Points, in no order, along strands that fork, close into loops and pass close to each other.
In the rows, 128 means zero.
Points whose rows are less than 158 apart are linked; no others are.
depo: [164  82  95 155 141 152  97  91 147 123 126 110 124 117 130 133 101 114
 113 151 152 129 148 132  99  94 160 147  81 101 113 148 153 168 175 162
 116]
kol: [ 91  84  78 173 121 123 126 116 123 103 111 157 108 174 124 186 127 190
 145 147 154 111 164  64 122  93 106 159 141 133 138 137 217  83  89 131
 125]
zure: [129 117  75 143 122 136 103 124 131 124 136 116 159 196 114 142 144 138
 108 121 138 110 150 115 123  90 154 137 147 115 173 116 142  55  68  95
 166]
Nobi: [ 81 151 186 144 128 158 155 137 103  97 106 180 105 103  92  75 134 151
 180  92 151 156 116 136 108 151  55  63  88 169 120 128 122 146 131 104
  89]
gepot: [117  99 206 125 151 136 150 116 147 116  98 137 139  96  82 117 140 132
 184 142 159 176 121  90 131 151  82  99 131 205 103 149 130 137 119 138
 145]
gomut: [150 117  83  82 138  99 118  78 152 125 118 108  47 169 117 161  87 169
  91 136 120 105 195 115 142 101 142 148 102  92 173 140 181 149 116 137
 108]
bule: [113 114  86 110 121 118  93 147 117 144 156 118 116 192 125 146 130 119
 136 112 109 113 187 141 138 116 186 150 163  74 178 113 140  75  96 103
 163]
Mokop: [ 96 120 135 173 116 130 143 132 122 147 122 140 179  86 136 158 131 102
 150 146 135 143  76 110  93 114 109 161 133 165  96 159 116  81 193 146
 159]
Rasok: [122  91 143 120 135 126 131 120 145 106 130 136 106 132 150 155 110 149
 114 138 154 146 170  93  90 108 102 124 141 171 105 172 190 149 101 134
 131]
Gerik: [123 111 124 147  99 116 143 157  99 179 136 116 139 101 140 125  99  66
 180 128 141 125  97 164 156 183 146 151 133 123  83 169 149 104 208 158
 131]
buben: [177 108  70 130 163 129  64 113 103 196  87 105 137 186 133 122 110 133
  78 138 110 157 173 124 116  64 186 130 137 100 150 149 123 101 187 115
 183]
Supe: [149 181 107 105  87 116 135 160 165  71 141 114 151 121 141 118 148 110
  78 123  96 110 102 117 134 132  99 111 151 102 142  72  50 140 113  60
 118]
meti: [128 130 148  90  90 109 172 164 173 125 132 112 109 121 107 137 142  81
 194 147 136 122 144 100  94 136 130  89 176 166 130 164 110 114  81 101
 124]
diba: [132  95 161 148 125 140 111 139 107  85 127 145 106 121 176 191 123 145
 148 137 173 149 149 106  86 107 137 104 111 194  76 169 181 193 104 152
  65]
rak: [105  40 107 178 116 143  97 119 123 106 136 162 126 150 122 156 110 142
 162 140 143 114 169 101 108 104 150 161 162 122 144 151 206  92 142 143
 131]
Soguz: [162 198 120 133 100 146 153 115 105 169 138 124 172 131 120 105 171 117
 103 115  72 126  28 173 130 130 127 123 125 114 122  86 101  72 143 117
 131]
lilet: [118 158 148 147 106 125 126 162 130 109 130 144 129 119 129 119 101 108
 123 112 185 167  66 131 132 158  81  89 110 194  96 120 116 172 151 153
 117]
fofo: [ 98 112 178 155 135 150 180 107 140 130  98 152 161  93  77 118 181 132
 170 138 145 147  86 107 129 125  78 104  93 182 110 129 145  81 115 138
 143]
Kep: [149 109  71 144 137 123  79 109  95 191  98 114 115 168 135 140  99 132
 110 135 102 127 162 150 158 104 175 180 155  97 171 133 126 111 185 155
 182]
Tobub: [ 99 204 137 144 103 111 152 152  98 101  88 139 111 102 125  88 103 170
  99  64 128 105  94 173 139 140  36  86 122 149 115 114 122 137 186 156
 111]
zapi: [158  82 120 132 129 147  84 100 172  65 141 118 103 158 100 111 117 125
 148 131 122 130 199 103 121 138 151 119 149  99 149  87 156 176 127 142
  75]
kat: [118 155  30 156 115 118 120  99 112 146 123 132  98 157 138 169 124 169
  82 139 151  85 143 140 158  96 135 184  89  93 172 128 153 112  83 145
 141]
suri: [161 191 105 119  99 135 134 142 138 141 143 113 164 118 142 102 153  87
  90 133 104 131  48 141 142 134 144 125 123 100 110  73  60 124 129 101
 135]
Mapom: [179 101 122  66 169 102 141  61 171  80 105 123 111 143 118 148 106 176
  47 156 117  96 170  62 130 117  60 122  70 122 142 138 123 163 100  88
 104]
Nunep: [137  94  96 190 171 163  69 121 129 146 126 104 212 165 135 154 117 104
  77 131 147 142 139 123  78  63 171 103 130 140 129 195 139 106 140 125
 177]
zuve: [120 120  59 152  79 118 157 163 124 142 178 113 173 110 159 156 126  64
 116 145 123  87 130 156 136 136 178 156 107  66  81 157 132  94 143 126
 109]
kize: [129 112 202 111 186 157 121 108 149 168 133  97 183 135 131 133 164 127
 133 146 177 131 125 121  98 109 166 122 110 150 133 156  82 134  48 130
 130]
tufo: [118 164  95 141  94 111 144 162 132 107 135 120  90 105 120 110 110 120
 140 144 125 112 125 134 179 149 119 149 125  89 136  91 105 147 161 145
 105]
fasu: [ 98 126 148 142 155 136 147  98 101 144 128 175  91  99 144  92 137 181
 129 126 146 106 133 144 155 114 123 164  93 125 159 101 151 117 117 152
 151]
Tagok: [150 138 155 104 131 134  90 114 104 175 127 138 135 157 140  82 142 144
 111 115  52 156  92 161 142 135 173 121 168  73 149  87 102 110 157 125
 171]
guz: [158 105 100  79 181  97 118  61 147 133  88 104  73 166 112 148  99 196
  54 142 131 111 189  90 148 114  92 151 100 116 173 131 144 151 112 108
 137]
Duso: [ 98 154  64 146  93 124 164 154  99 142 183 141 159 121 142 143 142 104
 118 128 102  83 120 166 160 122 178 177 114  69 138 108 131  66 114 127
 130]
vom: [148  81  95 152 154 133  67  98 162  99 120 136 141 161 103 142 120 123
 106 119  80 126 204 104 113  95 164 143 143  71 178  89 110 144 159 119
 109]
pifiv: [146 146 190  95 134 142 144 131 143 140 131 135 108 122  88  71 150  98
 174 138 155 145  94 134 146 169 112  93 116 148 138  91  83 148 101  84
 127]
rebo: [131 117 190  55 209 139 139  93 126 156 123 124  96  91 111 108 148 129
 162 170 144 150 184 101  87 143 142 163 127 115 125 119  75 171 147 105
 152]
muv: [131 160 163 112 148 124  99 138 102 163 132 127 121 115 159  73 110 129
 103  90  72 161  88 179 159 156 130 128 144  88 112  87 125 148 179 138
 151]
tobo: [127  89 117 148 120 130 112 131  98 168 139 125 130 130 139 116  99 105
 157 124 113 116 130 172 158 143 169 168 149 103 130 144 162  94 191 161
 163]
Pelu: [ 86 133 127 183 117 123 172 112 115 108  95 166 145 115  89 141 160 170
 148 130 113 119  98 134 137 118  60 141 114 155 148 111 149  65 151 149
 139]
Botig: [126 126 160 143 159 140 116 114 136 195  97 102 194 117 135 156 142 117
 109 161 130 171  70 107 104 106 142 145 135 167  88 155  86 110 147 159
 177]
nes: [141 153 121 128 109 112 131 136 163  54 116 124 158 119 147 120 131 161
  53 113 102 114 114 100 140 131  61 109 150 146 135  90  83 148 113  85
 134]
Dabuk: [114 160 187  92 152 124 144 152 144 156 142 109 172 107 154 155 154 103
 119 125 143 139  96 117  89 122 138 125 144 148 120 148  70 133  67 104
 119]
zosa: [ 62 141 168 156 134 137 163 148  76 138 117 181 113  74 135 106 124 138
 177  86 140 151 101 153  93 137  99 102  89 167 105 161 158 136 157 148
 113]
nom: [176 101 120  94 136 115 145 103 183  77  96  99 144 146 124 137 138 143
  57 148 113 105 144  69 140 128  59 108 120 149 127 122 104 161  87  92
 132]
muk: [118 171 172  75 104 116 160 181 145 132 142 122 119 120  99 102 134  70
 197 109 114 145 116 129 123 162 130  74 163 135 119 135  86 130 103  78
 115]
gor: [162 106 103 184 152 165  92 118 140 123 139 100 179 135 149 118 115 106
  98 132 151 121 114 160  97  97 175 113 112 122 127 167 132 158 138 154
 160]
kifer: [ 61 140 164 115 149 126 137 205  61  88 136 151 130  77 158 145  85 144
 177 100 158 168 178 122 106 134 144 123 126 125  66 183 111 204 138 139
  55]
Samo: [132 180 145 139 141 123 121 139  91 175 128 131 150 100 177 104 122 111
  89  87 114 149  39 183 131 146 118 136 105 139  85 124 130 138 170 165
 146]
vefeb: [116 181  46 123  90 115 170 122 113 142 155 131 117 133 129 171 153 134
 106 150 126  77 125 144 158 111 144 186 112  91 170 115 119  76  79 120
 139]
Gud: [144 128 182 131 187 167 133  85 133 170 130 113 182 117 129  91 166 144
 107 141 169 109  84 144 133 115 147 114  87 153 119 130  98 127  57 126
 168]
bafod: [108 146 141 125 154 125 131 112 120 127 131 134  69  97 126  93 121 162
 136 126 116 113 159 148 185 145 133 168 126  81 165  82 114 156 132 147
 120]
nelu: [144 102  80 110 143 126  95 123 149 127 149 120 128 167 111 146 131 103
 114 129  85 112 199 134 115  81 197 144 109  41 176 114 114 117 138 102
 134]
poz: [123  56 133 192 125 155 103 104 118 109 125 160 103 115 105 108 120 154
 206 148 157 117 144 120 138 130 154 151 136 131 132 116 189 127 155 173
 112]
fotu: [157 132 110  78 105  94  97 154 159 100 136 108  94 165 105 120 150 116
 158 122  53 125 169 132 156 166 153 108 204  93 157  73  63 145 153 109
 130]
Fel: [142  82 106 127 134 129 133  93 148 105 114 134  96 202 112 156 133 185
 151 149 152 103 184  81 124  97 124 127 130 119 158 136 210 111  40 106
 113]
zur: [144 127  79 142  72 105 153 138 142 114 118 119 114 126 141 146 116 109
 131 153 130 101 120 121 131 126 108 152 147 146 128 144 146 109 143 146
 131]
livon: [128 106 204 140 139 125 113 139 140 106 106 125 151 123 117 121 112 131
 145 101 157 194  94 120 128 159  71  82 143 226 103 142 140 157 128 155
 132]
dopu: [119 136  99 120 146 133 123 114 101 177 131 107 142 164 120 120 149 156
 107 122 149 127 112 121 146 103 140 148 132 140 148 117 145  31  87  97
 190]
koveg: [171 105 166  54 159 107 121 119 178 112  95  75 166 147 126 168 143 124
  60 143 108 142 142  69 107 129  79  82 158 178  96 166  77 165  97  87
 153]
tomo: [ 84  82 149 172 127 142 111 148  96 117 150 178 111  73 155 119 112 133
 167 116 154 131 134 132 123 139 140 136 118 132  99 135 182 147 173 162
 109]
rutu: [118 124 166 114 185 157 140  92 103 173 151 153 113 107 164  80 138 150
 116 131 176 119 133 152 127 105 154 155  77 117 136 125 145 136  78 125
 171]
pive: [125 157 135 124 130 144 156 105 114 161 145 139 170 141 109 120 172 146
  95 113 105 121  66 143 131 111 122 130 129 146 144 100 127  41 102  94
 163]
Lub: [195 134 111  75  90 103  89 137 140 150 129 106 110 182 136  93 152 117
 129 128  50 141 127 147 152 155 179  97 191  98 134  93  65 137 158 125
 154]
Boz: [115 142  98 125  92 109 141 204 138 132 168  93 158 104 138 157 114  49
 133 143 125 131 123 133 122 158 157 134 136  82  71 139  98 141 151 115
 104]
Pabit: [137 190 166 119 148 124 118 135 113 204 104 108 182 113 164 142 143 117
  88 122 111 168  14 139  99 133 144 143 140 150  85 153  76 122 140 156
 135]
gug: [157  99 137  93 152 132 136  95 159 152 115 108 108 136 114 115 147 120
 137 161 135 125 156 109 114 116 145 154 130 130 136 116 107 128 126 121
 167]
sotir: [125 133 169  73 189 143 139  92 117 121 126 127  49  81 114  69 115 157
 145 153 144 121 197 118 149 159 122 155 132 109 146 102 112 186 144 124
 110]
mefin: [123  78 106 162 119 150  91 146 118 114 154 130 118  95 145 150 102 117
 133 141 171 128 146 140 129 140 164 136  93  89  64 142 172 184 180 153
  71]
gini: [123 135 119 166  97 109 123 126 153  51 123 152 131 133 147 121 126 180
  91  88 108 106 119 114 156 147  67 103 151 156 159  86 138 133 100 139
 109]
nunuk: [125 165 112 142  84 114 176 141 100 144 141 134 120 129 130 107 133 110
 140  80 102 111  79 203 156 147 103 106 126 156 143 129 176  80 127 146
 115]
viro: [179  77 102 110 116 118 102  77 193  62 124 113 114 168  96 155  92 132
 148 143 115 127 178  78  88 112 147 104 123 119 128 130 191 160 131 137
  73]
varol: [111 149 100 163  68 105 169 127 109 123 123 144 129 135 105 155 138 125
 165 129 106 107  96 157 149 139  98 150 138 147 164 133 151  57 142 151
 127]
veri: [142 110 137  81  96 109 140 157 159 109 148 101  91 128 135 146 103  90
 146 129 137 137 169 123 105 135 137  96 164 149 106 171 165 166  92 127
 101]
baneb: [111 162 131 153 103 120 153 157 110 172 124 118 153  91 131 146 120  67
 174 142 154 138  54 136 112 151 120 142 124 159  86 175 113  98 186 159
 120]
Rul: [106 134 166 124 145 148 120 160  75  98 124 156  82  88 182 154 113 154
 157 134 166 157 176 119 111 132 139 111  94 166  76 161 152 218 113 147
  61]
zoguz: [ 90 182 103 156  65 119 173 180  91 103 119 151  93 131 103  98 116 120
 145  78 125 112  90 178 157 160  65  68 112 150 121 126 159 123 164 145
  71]
der: [113 164 136 102 122 120 135 182 148 122 166  98 164  99 158 168 139  67
 108 127 127 141 122 123  87 121 147 134 119  93  96 134  72 160 108 106
 104]
sevav: [104 132 129 125 114  99  94 139 155  77 138 130  96 149  99 157 114 140
 151 102  68 109 189 120 154 163 125 123 215  94 190  95 109 131 111 119
 120]
Femir: [110 162 189 108 133 158 151 137 105 106 143 180 103 104 113  63 139 127
 158 106 158 143 105 137 146 180  85  65  74 155 133 109  94 167  71  74
  83]

A piece is two or more points that can be reached from each other along the links. Count, over all rows, the pieces, the separate loops (a circle has one, a figure eight two, a Y none), the forks (points with three links) and the tips (points with one).
pieces | 4
loops | 0
forks | 5
tips | 13

A fork is a point with three links, a tip a point with one. Leave the first point through the second and follow the links. Name the first fork or tip that comes.
Boz; der | bafod
rutu; Gud | kat
vom; nelu | nes
Rasok; veri | tomo
pive; dopu | viro
muv; Samo | buben
Nobi; Femir | kifer
Botig; Pabit | sevav

Name the points in between on the shortest way along the links from the first point to the second, in order.
Supe; nelu | suri > Soguz > pive > dopu > zure > bule
tufo; der | bafod > fasu > rutu > Gud > kize > Dabuk
Tagok; Kep | muv > Samo > Pabit > Botig > Mokop > baneb > Gerik > tobo
veri; mefin | meti > muk > pifiv > Femir > Nobi > zosa > tomo
